Each row is a point on a landscape with many peaks, with its height.
A climber steps from a point to whichever of its 6 nearest points has the largest rise for the distance, and stops where none of them is higher. Distance is the straight distance between rows; heights are no part of it.
q_18: [ 20 -17 -16  -5  27  11  11 -15   7  13  12   5  -7 -14 -16  10  -2 -24
 -15   0   6   2 -16  -1  12  23   6 -21  -5 -17  -4  13  15  12  21  11
   3   9   5]  height 2.15
q_279: [-17  22   6  -9 -25  -8  -5 -17  -6  -1 -12  -4  -3  26   9 -18   2   5
   4  -7  -5  12  -6   5 -18 -12   4   5  12  22   4   0 -16  -7 -16 -12
  -9  12  -5]  height 2.02
q_350: [ 10 -11   2  -5  -1 -10   5   4  -2   5   8  -5   1  -7  -3  -1  -1  -9
   2   1   2  -2  12 -10   4   1 -12  17 -13  -2  20  -6  -8  10  12  -2
 -15  -4   1]  height 6.83
q_403: [ -4   8   7 -15 -21 -18   4   7  -1   5  10 -13   0   4  -1 -10 -19   1
 -11   0  -9   6  16 -15 -17 -10   9  28   3  12  30 -14 -30   9  -3  -6
 -24   3   5]  height 4.20
q_913: [  1   1  -7  -3 -14 -15   8  -1  -4   4   2 -10   3  -4  -2  -6   5  -2
   2   2  -7  17   1  -9  -6  -9 -13  20 -11   5  28   2 -18  18  -3 -12
 -24   0  -5]  height 4.69
q_86: [-16  11   4  18  -1   3   1 -13   2  -1 -14  -3  -7  -2  11 -19  12   7
  12 -14  -8  -4   6  13  -4 -31   2  -6 -19  24  11   3  10 -19  -9  -2
  -4   1  -8]  height 0.96
q_272: [-23  32  11 -14 -24 -11 -13 -18  -2  13  -4   4 -11  17   6 -17 -10  16
  -6 -21 -10   2   0  13 -29 -14   8   7   7  19  17   1 -12  -9 -21 -10
 -11  18   4]  height 0.97
q_934: [ -8  -4   7  -2  -8 -11  -3   3 -14  -8  19   4  20  -1 -17 -14  -8 -12
   1   1  -3  -5  22 -13   1  -4 -11  18  -8   4  16  -2 -12   3  -5  -3
 -10   5   1]  height 4.47
q_753: [ -6   9  10 -14 -22 -17   3   3  -7   4   3   2  -2   0 -14   6 -14  -2
 -13  -9   4  -8  25 -15 -20   9  11   6  20   0  14  -5 -20   4 -14   1
 -18   5   8]  height 5.29
q_12: [  7 -16  -6  -4   7  19   9   1   7   0  14  -1   8 -19  -8  23  24  -7
  -5   7  -1   3 -13  -3  13   8   1  -5  -4  -9 -22  -3  21  12  10  11
  31  -1  -8]  height 4.65
q_561: [ -7 -21   3   7  -1  -5   0  -1  -3  -9  14   2  10   2   3  -7  -3  -7
   3  -5  -8   3  16  -4  10  -4 -17  14 -12   2  14   2   3   5   4   0
   0  -4  -2]  height 8.11
q_513: [ -4 -16   2 -13  16   5  18  19 -14  -7  29  16  11 -11  -4 -12 -19  -6
 -25 -13   5 -26   3   4  21  14  -4  11   8   5 -25   5  11   0   3  -8
  11  15   5]  height 2.59
q_856: [  9  -6  -3  -5   2  18  -4   3   3  -2 -14 -13  11  -6  -7  14  23   1
   8  23   0  -1 -11 -20   2   8   2   1  -2   0  -8  -2  -3   7   5  -6
  15 -14  -6]  height 3.27
q_533: [-21  33   1 -17 -20 -11 -13 -16   5  15 -15  11  -4  19   4  -9  -4  20
   1 -24   1 -16  12  13 -22 -10   5  -7  10  14  -1  -2  -3  -8 -29  -9
 -10  14  -8]  height 2.07
q_83: [ -7  18  -5  16  -7   7  -1  -8   4  -3 -21  -7  -4  16  10 -20  15   6
   7  -6  -7   7  -2   4  -7 -24  -3   6  -7  31  13  -3   4 -15   2  -4
 -14   2  -6]  height 3.06
q_743: [  3 -10   3 -23   1  -6 -14  22  -9  -7  14  15   8  -2 -15   9 -33  -2
 -12 -24   5 -26  25  -7  -9  27  18   9  28 -13 -20  -8  -5  -7 -25  -2
 -13   4   1]  height 6.03
q_906: [ -2  20  -4  -2  -3   4   5  -3   4  -4 -34  -7  -9  20  -5  -4   9   7
  15  18   3 -10  -4  14   1  -9  17  -6  12   5  -2  -7   1 -20 -11  -5
  12   7  -9]  height 2.28
q_556: [  7   3   3   2   0   6   4  -2   4 -14 -23 -11   4   1   4   0  15   4
  10  19   5   1 -10 -12   3  -8   3  -1  -1  15   4  -6  -3  -8  -6   2
   1  -1  -9]  height 4.36
q_68: [ -6  16  -4  16  -2  23   5  -1   8  14 -20   4 -16  -4  12 -10  15  13
   9  -3 -12  -9   6  13  20 -18   7  -8 -12  18   1  -4  19 -26  -4   5
  18 -13  -8]  height 1.47
q_159: [ 17  -3  -7  -2  17  11  -4  13   3  15  10 -15   4 -12   9  19  16  -2
   8  13  -8  23 -23  -5   2   7  -2 -19 -19 -29  -4  15   9  16  28  -6
   5 -22   2]  height 4.86
q_992: [  8   4  -6   5  -1   5  -7   4   1   0 -22 -14  -5   6   2   8  20   4
  15  19   3  10 -10 -11   1  -7 -10   8 -15  10   6   5  -7   9   6  -3
  -7  -7  -4]  height 4.32
q_229: [ -9  10 -10  12   0  19   3  -6   2   7 -34   0 -16  -8   3  -8  12  13
   9  10  -7  -9   6  13  11 -24  14   1 -10  14   1  -8  13 -27 -10  -2
  28  -6  -5]  height 2.14
q_579: [  8 -17  -4 -20  11   9  21   1   7  -8  -9 -14   0 -26 -16  10  14  -5
 -10   2  -2 -10 -10   0  23  17   9   6  15 -13 -21   5  18  -4 -17   8
  37   8 -17]  height 3.23
q_651: [-11   8   1  33  -5  42 -11  -7   6   5 -16   8 -12 -15  15  13   4  26
  -5  15   3   7   3  11  12 -20  12 -13 -10   4   5   5  17 -11   4  -5
  24 -20  -2]  height 1.95
q_877: [ -2 -13   8   4   5  -4  -1   4 -19 -10  20   5  10   2  -5  -5  -9 -14
  -2 -10  -5 -10  10   1  13   1  -9  23  -1   7  -1  -4   8  -5  -2   0
  -1   7   3]  height 4.81
q_522: [ -6 -11   6  26  -1  -9 -13  24   0   2  44 -13   3   7  18   1  -2   7
  16   0  -1  33  -4  26   1 -22 -11  -9 -20 -22  -4   6  -5  13  25   5
   7 -13   5]  height 4.96
q_133: [-15  -2   3  34   4  36 -17  -3   9   7   1   0 -19  -4  22   7   8  24
   2  -8 -10  -5   2  14  14 -27   2 -22 -18  10 -12  -3  27 -14   5  14
  24 -22  -7]  height 1.59
q_325: [ 15  14   0 -17 -17 -21  13  -2  -4 -10  -8  -8  -1  10  -3  10  -9  -2
  -4 -13  11 -11   4 -14 -20  12   2  -7  29   2   2   2 -26  19 -10  -4
 -18   6  12]  height 4.80
q_755: [-18  11  13 -11 -17 -12   5  -9  -4 -11  -4  -2  10   9  -4  -7  -9  -4
  -1  -6  -1  -5  10  -2 -14  -8  -7  15   3  10   8   0 -16  -6 -10  -1
 -20  11   0]  height 3.08
q_873: [  4 -22   0   3  15   6  -8   9   5  12  42  -1  10  -3  -1  13  -4  -8
   1 -12  -4   8 -12  13   8   9 -11  -8 -15  -8 -18   7  17  18  35   6
  15  -4  10]  height 6.73
q_611: [ -7  -1   6  20   5   4 -18  -1   1  -6   6   2  -4   3  11 -10   9   4
  17   3  -9  13   5  12   1 -23 -15  -4 -25   4  14   4  11   0   9  13
  -8  -8 -12]  height 3.03
q_851: [-16  -1  -7  13  10  28  -4 -10   6  -9 -20  -3  -4 -13   8   2  15  11
   1  15  -1  -3  -1   4  15 -17   6 -12  -8  -4  -5  -2  10 -13 -10  15
  35 -13 -11]  height 2.78
q_898: [  7  -5   1  12   6 -13  -4  15   4  18  33   1   5  -8  10  13   2  -5
   9  -9  -5  20  -4  13   5  -4 -14 -12 -21 -24   0   8  13  13  32  -6
   7  -9  12]  height 5.78
q_135: [  5   6  11 -30  -5 -17  -2  -6   5 -16  -9  -5   8  10 -11   6  11   0
   3 -10  15 -21  21  -3   0  10   7 -10  27  -7 -18   0 -12  -4 -20   0
   8   7  -6]  height 4.90
q_978: [ 11 -11 -15  -6  28   3  -7  -1  10  22  21  13   3 -18  -2   6  -6  -9
 -10   5   8  26 -35  16  15  16   0 -29 -11 -32  -9   8  13  11  26   3
  -1   6  17]  height 2.71
q_459: [  1   3   5 -13 -11 -19   6   7  -4  -4   9  -8   5   0  -9   3  -6  -4
  -4  -8   1   4  15 -15  -6   4  -6   7  -2   9  20  -3 -16   5  -3  -9
 -15   7   8]  height 5.18
q_45: [ 15   9  -8  21 -13  20 -16  18   5  -1 -22 -11   0   7  16   9   9  22
  10  25   2  18 -28  -6  -7 -17   5   6  -7  -2  -8   5   0   6  16  -4
  -5 -21   2]  height 3.17
q_726: [  1   8  -7  13  -4  18 -10   3  -1  -7 -28 -15  -3  -4   1   8  20  10
  14  25   5  12 -21 -16  -1  -6   6  -1  -8   5  -2  -2  -4  -6   5  -9
   3 -13   0]  height 3.41
q_446: [-15  10   0  32  -1  30 -11   4  10  -9 -14  -1  -7  -4  15   4  11  11
  10  15  -4   7  -6  11   9 -26  -1 -11 -21  12 -10   2  13 -12   4  10
  10 -21  -6]  height 2.36
q_55: [  4 -17   1  -7   7  -6  19   2 -18  -4  15   6   8 -12 -11   5  -5 -17
  -3  -6  -1 -13   4  -9  10  20  -4   9   5   4  -4   0   6   0  -1   6
   0   9   6]  height 3.63
q_894: [  9  -7  -7   2  18  -5   1  -2  -1  13  31  11  -7 -16   3   7  -8  -7
 -10  -4   2   7 -15   2   6  20  -8  -6 -12 -23  -4   8  14  17  29   1
  -2   2   8]  height 4.50
q_866: [  2  14  -3   4  -4  -3  -3  -3   1  -7 -14 -10   1  10   8 -15  10   7
  10   8   7   6 -12  -1  -6 -17  -8  12 -10  23   9   2   0  -8  -2  -4
 -15  -2  -3]  height 7.79
q_948: [  7  -7   3  -5   2  11  11  -1   0  -2  -5  -7   5  -9 -10   7  18 -16
  -2   5  -1  -6  -4 -17  12  21   3  -3   9  -3  -5  -3   7   5  -3  -7
   9   6 -12]  height 3.35
q_836: [  0 -16   5  23   3  -5 -14   5   6   6  36   4  11   0   3  -2  -3   2
  10  -3  -9  18   9   5   8  -5 -21   8 -25  -7   8   3   5  10  23  -1
   0  -7  -1]  height 4.45
q_966: [  7  19  -7  15 -15   8   2  -7  -5   1 -39 -17 -11  16   9  -4  14  18
   6  21   6  11 -27  -8   0 -11   8  15   5  13   1  -5 -12  -5  -1  -1
   2  -2  -5]  height 2.81
q_473: [  1   7  13 -20 -16 -19   8  -4   3 -15 -10  -1   6   3 -10   3   4  -7
   5  -4  17 -12  15  -7  -5  12   8  -5  23   2  -8   1 -19   1 -15  -9
   0   8  -6]  height 5.40
q_82: [ -1  -6   5  18   7  26  -5   3   5  -8  -6  -7   3  -6   5   7  22   3
  10  25   0  13  -7  -5  10  -7   0  -5  -7  -5  -8  -1   2   7  10   6
  11 -11 -10]  height 2.94
q_524: [ 10  -6  -5   2  10  10   6  -1   3   5   8   3   1 -14  -4   9  20 -17
   7   7  -3  -2  -4  -9  11  11  -3  -8  -8  -4   4   4   1   6   6  -9
   4   1   0]  height 3.43
q_842: [  4   0   7  10  -1  -4 -10  15   7   8  16  -8   6  -3  11   1  11  -5
  20  11  -5  26  -5   9   1 -14 -12 -11 -24 -20   5  12   2   9  18  -8
   2 -17  10]  height 4.93
q_977: [  0  25  -4  27  -8  31  -3 -10  12  17 -33   1 -19  -2  15   6  11  24
   4   5   0  -4   9   1  12 -22  10  -5  -8  18   6  -4  17 -18  -3  -5
  20 -16   0]  height 1.86
q_118: [ -7  -1  -7  17   3  30  -7   7   5  -8 -24   4   5 -21   7  12  22  15
   8  25   0   5  -6  -7   5 -12   5 -10 -11  -2  -7  -3   8   3  -4   2
  21 -18  -4]  height 2.83
q_470: [ 10   2  -4 -21  -4 -17   1   5   8  -8   8   0  -8  -4 -11  14 -24  -6
 -17 -13   8  -8  29 -12 -26  26  17 -16  26 -18   5   3 -18   0  -7   5
 -30   5   7]  height 5.99
q_710: [ 12   0  -7 -16  -8 -22  10   8   2   1   3  -4   1  -3  -9   6 -23 -14
 -20  -6   4   3  20 -11 -24  25  12  -5  17  -7  22  -4 -23   5  -8   4
 -30   5  10]  height 5.28
q_43: [  0  -9   7 -17  -6 -19   1   7 -16 -19   9  13  14   0 -10  -1 -13  -6
  -4  -9   5 -22  12   1  11  16   8  12  18  -6 -20   0   5 -10 -21  -3
   3  12  -1]  height 3.07
q_829: [-12   5   0  26  -2  16  -4 -10   5   1  -6  -2  -9   5  25  -9  13   6
  12 -13 -18   1   7  12   5 -24  -2  -4 -21  22   3   9  15 -19   3  11
   0 -14  -7]  height 0.78
q_94: [ -8  19   0   6 -23  -9  -5  -5   0   6  -4 -12  -4   2   7 -19  -5  13
  -4 -12 -21  23  -4  -2 -21 -28  -1  31 -11  12  28  -3 -19  14   2   1
 -21   9   6]  height 3.05
q_620: [ -8  17   4  -7 -31 -22  -6  -2   1   1 -11 -10  -5   9   6 -14 -18   8
  -1  -4  -1  15 -10   6 -28  -9   2  22  17  15  19 -11 -25  -2 -12   2
 -20  14   1]  height 2.93
q_443: [ -7   4   7  26  -6 -10 -18  13  11   6  16  -1  -6   9  16  -1   2   5
  16   3 -16  32   7  10  -3 -29 -23  -2 -32  -6  12  16  -1  11   6  -2
 -14  -7  -1]  height 3.14
q_301: [-15 -11 -10  17   2  27  -9   6  11  -5  -5  -8   4 -23   0  16  16  10
   8  26   1  10  -8  -2   3 -14   8  -5  -2  -7 -13   0   9  -1   1   2
  32 -30  -5]  height 2.98
q_670: [ -3 -27   4   0  26  15   8  10 -16  -7  41   8  -1   9  -8  -9  -7   4
 -10 -11   0 -13  -9   2  14   2 -19  -6   0   6 -22   0  13   5  32   1
  26   1  -5]  height 4.79
q_687: [ 14 -13 -13   0  32   7  -1   0  12  13  17   4   4 -14 -10  19   0 -10
  -3  11   2  18 -34  -2  11  13   0 -29 -11 -27 -14  18  12  10  21  -2
   4  -6   8]  height 4.15
q_53: [ -3  13   9 -22 -22 -20  -1  11  -8   6   1  -7  -6   1  -6   6 -23   7
 -21 -12  -1  -2  13 -18 -30   7   9  13  10   1  26  -7 -30  12 -10  -3
 -27   2  12]  height 4.61
q_597: [ -9  21  -4  17  -2  22   1  -1  10  12 -37  -5 -15  -3  16  -4  10  17
   2   4   0 -13  -4   2   1 -22   8  -3  -6  22   5  -3  10 -26  -2 -10
  12  -4   2]  height 1.88
q_265: [ 15 -11 -24  -4  22  -4   6  -4  10   5   1   7  -3  -8 -13   3  -9 -18
 -14   1   8  10  -2 -12  10  28   0 -11   0 -15  13  16  -5   7  13  -8
 -26   6   6]  height 3.25
q_303: [-10  30   9 -17 -15 -18  -6 -18   3   5 -24  -2 -16  30  11  -9   2  13
   3  10  13  -8  -5  11 -23  -5   6 -11  28   5 -10  -9 -14   3 -28   0
   1   9 -11]  height 3.38
q_32: [ 14 -18  -3   4  18  17   2   5   9   6  24  -6   7 -12   0  19   9 -15
   2  -2 -11  20 -21   6   1   7 -12 -14 -18 -19 -19   4  13  16  23   3
  13 -13   5]  height 5.77
q_766: [ -3  47   2   7  -9  10   1   1   8  39 -39  -6 -24  30  22   5  -2  24
  -4   6  -3 -22 -10  15 -13  -9  15   4  31  14  -8  -1   4 -16 -18  -2
   7   5  -1]  height 1.50
q_105: [  8 -10   5 -11  12   9  19  -3   2  -7  -7  -6   9 -10 -10   3  20 -15
   3   2   3 -11  -5 -11  24   8  10   8   5  -5 -20   6  11  -8  -5   8
  19   9  -9]  height 3.65
q_26: [-13   0   4  11   3   6   3 -14  -5  -6 -14  -4  -7  -7   1 -11  12   5
   7  -3  -3 -18   2  17  12 -15   7  -1 -14  10   1  -1  17 -22 -13   7
  13  -1  -9]  height 1.92
q_472: [-14  13  11 -21 -21 -25  -7  -8  -3 -10 -13  -1   3  22  -4  -5  -2   9
   6  -9  19 -17  11  -6 -17  -2   2  -3  31  -3  -6   2 -22  10 -15 -10
  -7  10  -3]  height 4.71
q_902: [ -7   3  11   2  -2  -9   5 -13  -2 -13  -9  -3   7   6   1 -16  10  -4
  11  -2   3   5   8  -4  -1 -12  -8  11  -8  13  15   0  -5   1 -11   2
 -10   4  -7]  height 3.88
q_815: [-17 -14  12  19   8   9 -13   0   3  -6  32  -1  -3  11  15   3   8   7
   9  -2  -9  20  -9  21   2 -22 -19 -15 -22  -8 -17   7   7   4  25  25
  12 -10  -3]  height 4.00
q_917: [ 16  -4 -10 -13  13  -8  19  -7   5  -4  -2  12   0  -5 -11   6  -9 -22
 -18  -9  13  -4   4 -10  -3  26   6 -20  25  -9   8   9 -10  -4 -12  -4
 -17  10   6]  height 4.44
q_72: [ -9   1   3  10  -2   8   2 -16  -6  -8 -14   3  -2   0   0 -24  18  -5
  11   0  -8  -4   2   8   8 -11   3   0 -15  16   7  -1   3  -9 -10   3
  -4   3  -6]  height 2.99
q_736: [-10 -18  -8  -2   7  29  10   1   2  -7  -5  -1  -5 -20  -1   5  12   9
   7  20  -2  -5   3   5  19  -5   9   6   8  -2 -29  -9  13  -6  -7  12
  49  -8 -15]  height 3.02
q_727: [-11  -2   6  14  -7  -3  -8 -11  -2  -4   7   5   4   3  -2 -22  11   3
  13   2 -14  17  10   6  -7 -21  -7   8 -26   9  25   3  -1   7   5  -4
 -11   1  -4]  height 2.53
q_891: [  3  28  -3   9  -7  14   7  -3   6  19 -48  -1 -20  15   7  -4   4  32
   0  12   7  -8 -12  11   2  -8  14  -1  17  10   7  -8   2 -18  -7  -5
  18   9  -1]  height 2.03
q_718: [-12   8  16 -12  -5  -9  -1 -11  -7 -19  -7   9  13   9  -7 -10  -4   5
   3  -6  -2 -11  13  11   8 -14   6   4  -1  13  -4  -1   0 -17 -26  -5
   6  15  -6]  height 2.75
q_529: [  6 -13   6  -2   6   2  13  -3  -3 -10   4  -3  12 -13 -11   3  21 -10
   4   8   2  -5  -5 -12  14  14   2  -4  -6  -3 -12   0  10   2  -2   6
   9  -9 -12]  height 3.56
q_569: [  0  -5  -2   7   9   3  -1   7  -1   1  12   2   4  -3  10   1  10  -6
  16   5  -4  12   3  -5   3  -9 -16   6 -22  -5   6   4   4  12  11  -9
  -4  -7  -7]  height 4.55
q_616: [ 15 -19 -21   0  21 -12  11  -3   7  20  20  28  -3  -9  -6  -5 -36 -15
 -24  -1   2  -1   0  -1   9  27   3   4   2 -23  13  -3   1   3   9   7
 -12  15  11]  height 2.16
q_959: [-15   1   7  -9 -18 -18 -17  -1 -13 -12   6  17  19   4  -9  -3 -18   9
  -8 -15   4  -9  27  -1  -9   2  11  12  12   1  -7  -4  -4  -6 -26   6
 -12  13  -1]  height 4.31
q_657: [ 15  -9 -15  -6   3 -10   5   2   9  11  10   7  -6  -6  -5  10  -2 -21
  -5   1  -1  11   7  -8  -2  20 -10  -4 -10 -10  26   8  -6  12  16  -4
 -16  -1   1]  height 4.62
q_481: [  6   6  -2  19   4   8 -12  22   5  -5 -13  -6   5   1  11  13  15   4
  22  20  -2  25 -22   0   1 -13  -1   0 -16  -7  -2   8   0  12  15  -4
  -7 -25   5]  height 3.96
q_738: [ -4   7  -8   6  -3  22  13  -6   6  -2 -44  -7 -11  -1   2   5  15  22
   2  21   4 -10  -3   4   9 -10  10  -2   4   7   9  -3   0 -29 -10  -6
  22  -4  -8]  height 2.20
q_59: [-12  -4   5  17   7  10 -10   8   5  -9  16  -9   2   1  21   7  15   3
  15  12  -9  27 -14  11  10 -27 -12  -9 -22 -16  -5   6   7   4  13   3
  11 -19  -1]  height 4.18
q_947: [ -3  19   0   7  -4  10   3  -9   1  -3 -38  -7 -10   6   1  -8  10  10
  16  12   1  -8  -5  -1   5 -15  10   2   1  20  -1  -3   7 -18  -7  -1
  11   3  -6]  height 3.00
q_896: [ 12  -4   5 -19   3  -3  13   0  -2  -8  -5  -7   7 -11 -17   7  10  -6
   3   4   6 -12  -1 -11  19  20  10  -5  17  -5 -20  -4   7  -4 -15  -1
  21   5 -12]  height 3.94
q_496: [  2 -20 -14   2  14   5   0   6   2  22  34  10  -9  -6   9  -1 -28  -3
 -15 -19   5  13 -15  13  10   8 -32 -11  -3 -29  -5  -4  15   8  38  -4
   8   1  21]  height 5.11
q_142: [ -1  -2  13 -19 -20 -14  -8  -1  -2 -13   1   9  12   6 -12  12 -17  -5
 -12 -12   5 -12  23 -10 -14  19   9   1  21  -3  -6  -2 -18   2 -21  -6
  -8  10   1]  height 6.66
q_367: [ 10 -17   0   6  11  -9   6   2  -7  -4  13   2  13  -4  -2   3  12 -19
   7   1  -3   0   0  -4  13   6  -9   8 -15   1  -1   8  -1   9   6   3
   2  -3  -4]  height 4.72
q_417: [-12 -11   3  19  12  20  -4  -5  -4 -15  13   7  -3  -4   4   6  13   8
   8   7   0   9 -10   9  10 -14  -1  -2 -14   0 -21   4  19   1   4  15
  26 -13 -12]  height 3.24
q_684: [  0  25  -2  28  -6  27 -14  -2   1   2 -32  -8 -12   1  19   0  13  21
  11  14  -8  11 -16  -3   1 -25   4  -3  -9   7   6   0  16 -14   9  -7
   1 -15  -4]  height 2.43
q_463: [ -2  -5  13 -18  -2 -23  -3  13   0  12  14   7   1  -8  -5   7 -30  -4
 -27  -8 -11 -14  22 -11 -20  17  12   9   6  -7  13 -18  -6  -1 -15   8
 -22   1  14]  height 3.74
q_415: [ 13   4  -4 -11 -14 -18   9   2   1   0   4 -14 -11   2 -11  -1  -9  -6
 -11  -4   3   4  -2 -15 -24  14   6  13  10   8  20  -2 -28   9   0  -9
 -25   3   7]  height 4.78
q_776: [ -6  27  -1  -3 -22 -12  -9 -18  -6   3 -26 -15  -6  18   7 -15   6   6
   9   8   5   3 -25   0 -17   0   2   5  14  21   7  -5 -16  -1 -12  -4
  -7  15   1]  height 3.26
q_535: [  4 -21 -24   0  29 -12  -2  -5   5  26  22  27  -5  -4  -2 -13 -41   2
 -13  -8  -5  14  -8  12   4  16 -18   0 -12 -34   1  -7  11   6  31   6
   0   5  17]  height 3.40
q_99: [-20  18  11 -16  -9  -9 -10 -23  -3 -11 -24  -2  -3  19   4  -6   3  11
   4  -8   4 -14  12  15  -6 -11  10 -14  15   5  -9  -2  -8 -14 -19  -2
  -2  19  -9]  height 3.54
q_628: [  9  -8  -2 -22  -3 -15  -9   8  -3  -7   3  16   1  -2 -15  16 -22   1
  -8 -16  17 -24  29 -11 -11  21   6 -10  32  -5 -15  -1 -14   5 -16  -3
 -12  10   4]  height 7.99
q_505: [  3  -4   0 -16   5 -14  -2  17   3   7   3  10   0  -2 -17   1 -38 -10
 -24 -13   6 -16  21 -11 -34  26  14 -12  23 -13   9 -14  -9  -6 -17   9
 -24   3  15]  height 5.01
q_498: [ -1 -18   7  -1   6  -5   6   0 -15 -19  16   5   7  -5  -6   2  10 -13
  -2  -6   2 -13   5  -1  22   5  -2   9   1   4 -18  -5   6  -2  -4  -4
  10  12  -5]  height 3.77
q_606: [ -2  14   6  29   1  17 -17  20   2   3  -3 -13  -6   9  19   4   9  16
  13  20  -5  31 -17  10   2 -31 -11  -3 -20  -8  -7  17   6  -5  18   5
  -2 -27   4]  height 3.57
q_523: [  8 -24   1  -9   9  -3  16   3   0  -7  17   5   8  -9 -10   7  -8 -20
  -9  -8   3 -23   4  -4  15  28   4   7   6  -5 -11   6   9   2  -6   1
   6  11   3]  height 3.04
q_553: [ -8 -15   4  10  14  10   5  -3  -8 -21  18   2   5  -4  -2 -13  11  -3
   0  -3  -5  -7  -6  14  19 -14   0   4  -4   6 -25  -3  21   1   9  15
  31  -3 -12]  height 3.76
q_845: [ 18   2  -3 -11  -2 -10  12   2   0  -8  -6 -11  -2   3  -9   8   1 -18
  -6  -4   8  -1   1 -18  -9  21   1  -2   8   1  10   7 -17  10  -1 -10
 -14   2   6]  height 4.46
q_936: [ -5   2  -5  13  -9  -2 -10   5   2  -6  -8  -4   0   7   9  -7  12  11
  19  11  -1  12  -4   0   1 -13  -9   8 -22   6   9  10  -6   8  17  -2
 -10  -9   0]  height 7.29
q_510: [-12   8  10 -14 -22 -16 -11  -7  -6  -7   3   6  11   8  -4  -2 -17   7
 -16  -9   7  -4  24  -5 -22  -6   0   5  16   9   5 -13 -26   1 -18   6
 -16  11  -1]  height 4.43
q_23: [ 11  -2 -12 -14   7 -17   9   4   4  -3  -2   8   1   2  -8  -1 -35  -9
 -28  -4  17   4   7  -7 -24  20  16 -15  29 -12  14  -2 -29  -1  -1   4
 -29  10  13]  height 5.16
q_666: [ 22   9 -15  -5   7   1   3   8   4   5  -7  -3  -9  -6  -4   8   9 -11
   5  12   8   5 -17 -13   1  16  -2  -8  -9  -3   9  12  -9  18  12 -13
 -16 -13   3]  height 3.73
q_455: [ 10 -15  -4  -6  17 -12   5  16  -6  18  18  13   3  -9  -7  -8 -40 -17
 -28 -14 -10 -14  18   5  -8  33   4  13   4 -17  13 -19   3 -11  -7  12
 -18   3  18]  height 3.39
q_712: [ -7 -13   9 -24 -14  -9 -23  16 -13  -9   7  17   5   4 -24  -9 -31  11
 -14 -14   2 -27  32  -1 -18  19   5  17  21  -2 -23 -17   7   8 -24  11
 -17   2  -4]  height 4.08
q_565: [ 13  -7  -8 -14   5 -13  11   4   7   0  10  18   5  -4 -12   1 -28 -20
 -20  -8   0  -8   9   1  -9  33   8   0  11 -14   4   0  -5  -4  -6   0
 -20   8  11]  height 4.39
q_227: [  3 -11   4  -9  -5 -15   6   8  -9  -2  11  -2  14  -2 -15  -2 -13 -13
 -10   0   3  -6  17  -4   1  13   2   9   5  -2  12  -9  -5   0 -11 -11
 -15   8   2]  height 4.34
q_212: [  8 -21   2  13   7 -10  -5   6   2  15  39   6   0  -3   1   9 -11  -7
   4 -13  -9  15   1   3  10   2 -24  -1 -18 -20   0   0   9  19  26   3
   2  -4   5]  height 5.39
q_646: [-10  30   8  -9 -15  -2  -2 -10  -3   4 -22   1  -9  20   7 -11  10   9
   6 -16 -10 -16   4  16  -5 -14   3   3   3  20   4  -1   6 -24 -24 -12
  -2  15  -6]  height 2.11
q_185: [ 10 -11  -8 -14  18 -12   7   9   2  18   8  15  -2  -4 -18  -7 -36 -18
 -29  -5 -10   3  13  -4  -5  28   5   6  -1 -21  23 -15  -4   1   0   8
 -20   6  20]  height 3.45
q_895: [  4 -19   9  -8  10  11   5  -1  -2  -5  20   4  14  -5  -5   1  19 -13
   9   0  -2  -5  -8   1  14   3  -6   3  -3   5 -18  -1  14   7  18  -1
  15   3  -6]  height 3.78
q_8: [ 12  17  -1  -7 -11 -15   4  -2  -4  -8 -25 -24  -2  19   5  -1  14   8
  12  20   7  -1 -18 -16 -17   7  -4   3  19  15   8  -9 -12  11  -1  -3
  -8  -8  -3]  height 2.55
q_810: [  2 -27   2   2   9   1   8   0 -15   3  34  21   5  -4   0  -7  -6 -12
  -3  -9   2 -17  -6   1   8   4 -14  13  -5   5  -8   5   2   8  19   2
  10   4   5]  height 3.80
q_600: [  7 -29 -10 -13  27  21  13  -3  -2   5  34  15  -4  -6  -9   5  -8  -9
  -8 -16  -1  -4 -23  -2  19  11 -15  -6   1  -3 -24   2  24  16  27   1
  22   3   5]  height 5.54
q_203: [-17   4   0  30   1  18   0  -6   0   4   2   1 -19  -3  21  -7  19   4
   5 -20 -19 -17   5  18  14 -21  -4  -9 -22  20  -5   8  27 -12  -1  15
   6 -10 -18]  height 0.43
q_737: [  2  23  12 -17 -15 -18  -3 -11  -3  -2 -13 -10   5  15   6   0  -3   8
   5   3  11   0   4  -5 -28  -5  -3  -1  21   9  -2  -4 -28  13 -16  -7
 -13   4   6]  height 4.26
q_558: [  0  -1   8 -18   0  -1  13  -5  -3  -9 -22 -16   7  -3  -9   3  13 -10
   3   9   6  -7   6  -6  15   8  14   0  15  -3  -6  -5  -6  -6 -14  -2
  11  11   0]  height 4.52
q_641: [  9 -25  -8  -2  21   3   8   3 -10  14  33  21   8  -5  -1  -8 -28 -14
 -20 -14   1 -20 -10   0  10  23 -10  11   2   1  -6  -3   7  -1   8   0
  -1   5  12]  height 3.01
q_915: [ 11  38  -3   4 -19 -27  -3 -17 -10   3 -21 -19   2  27  19  -5  -1  13
   3   4   5   4 -24   3 -28  -1   6  18  32  11   6  -1 -19  13 -14  18
 -15   3   5]  height 2.62
q_384: [ 11  -1   3 -18  -4 -13  16  -4   2 -11 -19  -6   6   2 -10   4   7  -4
   7  -4   9 -13  20  -8   3  21   2 -10  21 -10  -7   2  -9  -1 -21  -7
   7  11   3]  height 4.85
q_863: [  2 -15 -17  -3  27  -1   0  -4   7  19  32  16  -8 -10  -5   9 -24  -8
  -7  -6  11  16 -28  16  13   6 -14 -23   1 -28 -12   9  20  10  36   1
   9  13  13]  height 3.82
q_352: [ -2  -7   9  -2  -1  -7  -1 -10  -6 -13  -8  -1  14   7  -5 -11  14 -12
  10  -2   1  -5   8   3   5  -3  -2   8   3  13  -2  -3   1 -12 -14  -5
   7   6  -9]  height 3.52

Where does a climber stop that starts at each point below?
q_977 -> q_866
q_203 -> q_866
q_915 -> q_628
q_766 -> q_628
q_948 -> q_628
q_646 -> q_628
q_851 -> q_873
q_417 -> q_873
